Points on a hilly landscape, in no order, each with its height.
From any point a climber steps to the highest of the 2 points nearest to it. It stops when none of these is higher. Distance is the straight distance between rows; heights are no part of it.
q_775: [ 17 -15 -13 -15  37 -36 -12  20  25  12  -7 -30 -14  27  21  35 -22   6
  -4   3]  height 464
q_823: [  4  38 -18  10  18 -29  -1 -20  -9   5 -25 -22 -27 -15   2  -9  45  -6
 -23 -12]  height 459
q_78: [ 10  -2 -38   7   6 -20 -20  -6  -3  11 -14 -32 -23  -1  11  25  15 -17
 -24  -6]  height 463
q_837: [ -4 -33 -27  -6  41  12  13  13 -37 -11  -7  -9 -43  -6  23  15 -30 -19
 -10   7]  height 123
q_36: [-10  27  15  11   3 -30  -6 -18  38   2   8  14   5 -18 -17  16   6  18
  -8   0]  height 178
q_147: [ -4 -18 -36  22  -5   5  -3   5   2  23 -15 -15  -6 -26   0  -5  20  -1
   4  -9]  height 410
q_760: [ 16  -1 -43  -5  11  16   4 -18   4  26   1 -19  26  11   3  13  -6 -32
 -30 -16]  height 174
q_467: [ 22  17   9 -29  20 -32  -3  31 -25 -66  -2 -14  15   8  45 -11   7  11
 -18 -10]  height 427
q_535: [-13  23  -8  18 -14  12  11 -29  -1  -5  -5   9   1 -20  15 -12  11 -10
 -40 -31]  height 424
q_751: [ 16  -4  27  13   5   0  12  -6  27  36  26 -26  19  38 -29  14   1  -2
  48  19]  height 711
q_351: [ -6   6  29 -27 -42  -5  -1  13  34 -14  35  29  20  59  -4   3 -11  10
  -3   6]  height 179
q_916: [ 23  -7  11  31  38  25  15  -2 -36  18  -5 -62  -9  12 -20  12 -16 -41
  27  -8]  height 293
q_539: [ 10 -17 -21  20   7  34   7 -13 -31  29   1 -58  -1  35 -19  -2 -15 -49
  17  -7]  height 239
q_476: [-11  -2  -2  23   0  35   4  -8 -11  16  -2  11  17 -32 -38  14  -2   0
  34   7]  height 734
q_641: [ -4  19  14  15  -6  14   7  -2  26   9   5   8  46   3   3  12  -7  22
   2 -10]  height 673
q_292: [ 15  13 -12 -20  31 -46  -3   5  30  10  -9 -20 -30   2   6  26  -6   0
 -12  10]  height 347
q_71: [ -7  36  41  -7  11 -18  -7  14   0 -44  15  34  11 -26  19   2  10  29
   1  -5]  height 412
q_130: [-15   6   5   8 -23  27  -5   0 -33  -8  -5  43 -14 -48   5 -34   0   7
 -14  13]  height 157
q_90: [  8 -23 -45  13 -11  34   8 -19 -16  33   2 -33   8  20 -14  -7 -12 -44
  -9 -13]  height 205
q_582: [  4 -28 -16  28   9  27   5  -1 -25  32 -16 -28 -33 -20 -27 -11 -25 -14
  25   7]  height 707
q_986: [  1  10  45  -8 -11 -15 -10  -3  34   9   5  48   8   6 -24  -1 -16  41
  15  32]  height 142
q_974: [  8  25  34 -17 -27 -14   5  -3  47  17  12  45 -21   8 -13 -14  -7  33
  -5  29]  height 114
q_643: [-26  -8 -15   2 -21   2  -2 -14 -10  12 -22   0 -57 -27 -10 -32  -7 -13
 -26  16]  height 338
q_940: [ -9 -21  13  17 -26  29  -3  11 -30 -32  -1  29  13 -20   8 -10  -3   6
  20  -9]  height 534
q_421: [ -2 -14  -5 -14 -19   5 -13  21 -44 -66   4   3  12   0  33   3 -10  -3
  -8 -12]  height 438
q_253: [  1 -20 -19  21 -23  30  18 -31 -15  16 -14  16  -6 -11  -6 -30 -10 -18
  -3   6]  height 544
q_893: [-22  -1   3 -17 -44  16  -8  13 -41 -55 -14  16  -3   4  25 -32  -8 -12
 -26   1]  height 618
q_224: [-22  -7 -18  12 -38  42   9 -19 -25  -9  11  14  26   8   5  -4  -5 -18
 -23  -2]  height 650
q_118: [ 20 -15  30  10  29 -16   2   4  28  42  20 -28 -13  17 -30  21 -17   1
  55  13]  height 606
q_41: [-22  23  13   4   0  19 -24   9 -28 -26 -22  38   2 -47  -3 -17  13  25
 -11   5]  height 120
q_567: [ -3 -19 -35   7 -15  15  20  -2   3  12   6 -16  23   1  -2  -5  33  -4
   0 -14]  height 469
q_895: [ 11  17   3 -15 -12  11  11  -7  40   6  17  19  49  31   9   3  -3   4
 -15 -19]  height 815
q_489: [  3  49  49 -18 -21 -31   3  -5  35 -21  12  40 -12  11  -2  -7  13  23
 -13  11]  height 85
q_133: [  6  28  39 -35   9 -37   1  32  -1 -64   3   2  12  23  33  -3   5  34
  -5  15]  height 832
q_608: [ -8  -3 -27  16 -10  10   4 -37  -5  12   8  -7 -25 -18   8  -4 -11 -33
 -37 -17]  height 365
q_589: [ 10  16 -23   5   2 -26 -14 -12  20   3 -18  -8  -8  -1   5  18  31  -3
 -14 -19]  height 537
q_162: [ -2 -35 -46  12   2   3  -4  -5 -17  18 -17 -30 -28  -4  10   5  -4 -16
 -10  -2]  height 381
q_947: [  9   7 -21 -11  45 -26 -24   9  -7  14 -19  -8 -36 -49 -13  18   7   2
   0  -3]  height 266
q_658: [ -1 -18   2  16 -24  45   9  -5 -22   2   7  -2  49  20   5 -26   2 -11
  13 -36]  height 584
q_546: [-14  57  34   4  15 -30  -1 -13  -6 -17   0  -2  -7  -1   0 -14  56  18
   3 -25]  height 304
q_399: [ -6  28   4  -8 -14   4  10 -14 -21 -40  -3  16  11  -4  29 -17  34  -3
 -37 -26]  height 512
q_480: [-11  27 -14  22 -15 -15 -15 -28 -25  -9 -29  -1 -32  -5  -1 -21  42 -15
 -30 -11]  height 393
q_264: [-34  -8   5  -1 -47   0   2 -25   7  10 -15  15 -34  -8  -7 -42  -5 -12
 -18  40]  height 405
q_871: [  5  15   8   7  11 -17 -11  -9  45  35  13   3   0  -3 -19  26 -10  19
  13  23]  height 218
q_12: [-16 -29  -6   2 -44  24  16 -26  -4  27   1   4 -14  10  -3 -53 -10 -18
 -18  26]  height 475
q_696: [ 12  -1   0  -7 -10 -37 -11 -20  35   4  -3   5  18  18   7   5  32  17
 -10 -19]  height 628
q_404: [ 10 -23 -51 -19  24  11   5   0 -12  16  12 -35  -1  23  11  18  -8 -39
 -30  -9]  height 141
q_911: [-21  -8  -3  -8 -56  41   3   4 -26 -23   2  25   0  17  17 -29 -11 -20
 -15   8]  height 795
q_998: [ -1 -17  -1  -1 -16  14  -8  26 -20 -43   6  21  33   6  27  13   4   9
  25 -12]  height 419
q_672: [  9 -25 -17  22   8  18  23  -8  -3  28   9 -35  19   3 -19   5  17 -13
  24   3]  height 536
q_229: [ -6  -6 -14   4   9 -14  -5  11  11   8  -7   1   1 -47 -22   5  33  22
   9  -4]  height 355
q_988: [  8  31  11 -26  -9 -17   0  -8   8 -39  11  19  33  16  27  -4  32   7
 -25 -29]  height 651
q_485: [ 17  -4  18  27  11  15  15 -10   1  27   7 -48  17  21 -31  10  15 -12
  51  -3]  height 613
q_856: [-15  29  -5   7  -4  15  -3  -6 -15   8 -19  19 -33 -64  -7 -24  17  -5
 -21   0]  height 193
q_455: [ -1  20   9 -29  29 -54 -13  19  34  17   1 -11 -48 -10 -28  34 -11   6
   3  21]  height 264
q_320: [ -9  22  41 -36 -24 -25   2  36  24 -42  25  20  -2  36  20 -13  -1  37
  -8  23]  height 435
q_908: [ 16 -25   0  11  54  11   9  13 -26  18   0 -42 -14   6 -11  32 -34 -15
  41   0]  height 369
q_639: [  5 -28 -17  16  28  -2  14  -2  -3  19   3 -48  -3   5 -16  25 -15 -10
  24  -1]  height 454
q_66: [  3   0  39 -44 -27  -8   1  33  23 -32  36  22  26  62  21  -4 -28  17
   1  18]  height 265
q_842: [  9 -10  25 -16 -15  -3  -3  18   8 -40  12  26  40  29  18  19 -11  21
  33  10]  height 296
q_446: [ -3  18  23 -17   0 -50 -23  -5  48  22   6   5 -52  -1 -31  13  -8  14
  -9  26]  height 206
q_920: [ -2  18 -21  11  25   2 -20  -1 -11  21 -17   2 -31 -62 -12  -3   1  -4
 -18  -4]  height 226
q_448: [ 26 -14 -11 -10  -1 -25  -3 -15  48  32   7 -13  23  28  -3   8   3   1
   0 -15]  height 740
q_123: [ 11 -24  26  -2 -19  -1   1   6  23 -11   7  24  48  38   0   0  -1  25
  33  -6]  height 224
q_960: [ -4 -12  12  16 -13  30   0   7 -21  -7 -11  31  33 -21 -17   4   7  14
  44   3]  height 634
q_798: [ 24 -18 -26 -11  27 -15  -1   1  30  29   2 -36  13  39   5  19 -15  -9
  -6  -5]  height 619
q_440: [ 21 -21   1  -7 -14  27   4   8 -10 -10  10  19  64  23  25 -17   2  -4
   9 -36]  height 681
q_187: [-16 -46 -19 -12  22  21   2  21 -41   2 -16  -9 -57  -4  16  -7 -45 -27
   5  24]  height 62
q_461: [ 14 -18   9 -12  57 -16  -5  32   2  10   4 -17 -14  21  18  39 -32   4
  26  20]  height 309
q_602: [-16 -16  -3  40 -14  37   4  -6 -29  22 -14  -7  -2 -18 -43 -19  -7 -12
  32   6]  height 857
q_949: [-14 -46   3   7  23  27  15  11 -49   6  -1 -25 -44  12  -2  -7 -52 -35
  17  11]  height 9
q_881: [  1  26  33 -30 -32 -19   4 -13  40 -14  32  37   6  39   7  -3   2  10
 -22   7]  height 128
q_364: [-11 -36 -31   8  -9   5   5  -8 -16  23  -4 -23 -47  -7   8 -21 -22 -25
 -18  22]  height 308
q_938: [-21   8  -3  24 -17  34  20  -5  -6  -4  12   9  35  -7   4   6   0   8
 -10  -4]  height 561
q_633: [  3  10 -14  10  33 -14  -7   8  23  26 -10 -17  -2 -25 -20  33 -23   5
   8   9]  height 263
q_870: [ -3  18 -11 -13  29 -34 -13   6  22  14   0  -8 -22 -53 -20   6  30   5
   5   0]  height 310
q_523: [  9 -22 -21 -13  58 -14  -8  24 -17   1 -16 -10 -39 -29  13  27 -22   1
   3   4]  height 199
q_872: [ 11 -10  32   7  -4  -7   3  -9  36  13   2  19  30  27 -21  -7 -12  31
  38  13]  height 181
q_570: [  9  -7  -7 -25  -5   4   4  15  -3 -34  12  12  51  19  38 -10  18  11
 -18 -33]  height 895
q_362: [ -8  21  30   5  -2   1  -1  19   9 -20   7  29  35 -17   6   8   2  31
  14   2]  height 535
q_555: [ -7  36  30   4  12 -11   6  -2 -24 -40  -3  18  -5 -28  16 -21  37  17
 -11 -25]  height 399
q_946: [-10  47   8  -2   1   0 -22   3  -9 -21 -27  30  11 -38 -20   3  28  24
  -4   8]  height 87

For each start below, name the point where the climber stops.
q_986: q_602
q_446: q_448
q_489: q_133
q_856: q_751
q_187: q_751
q_90: q_751
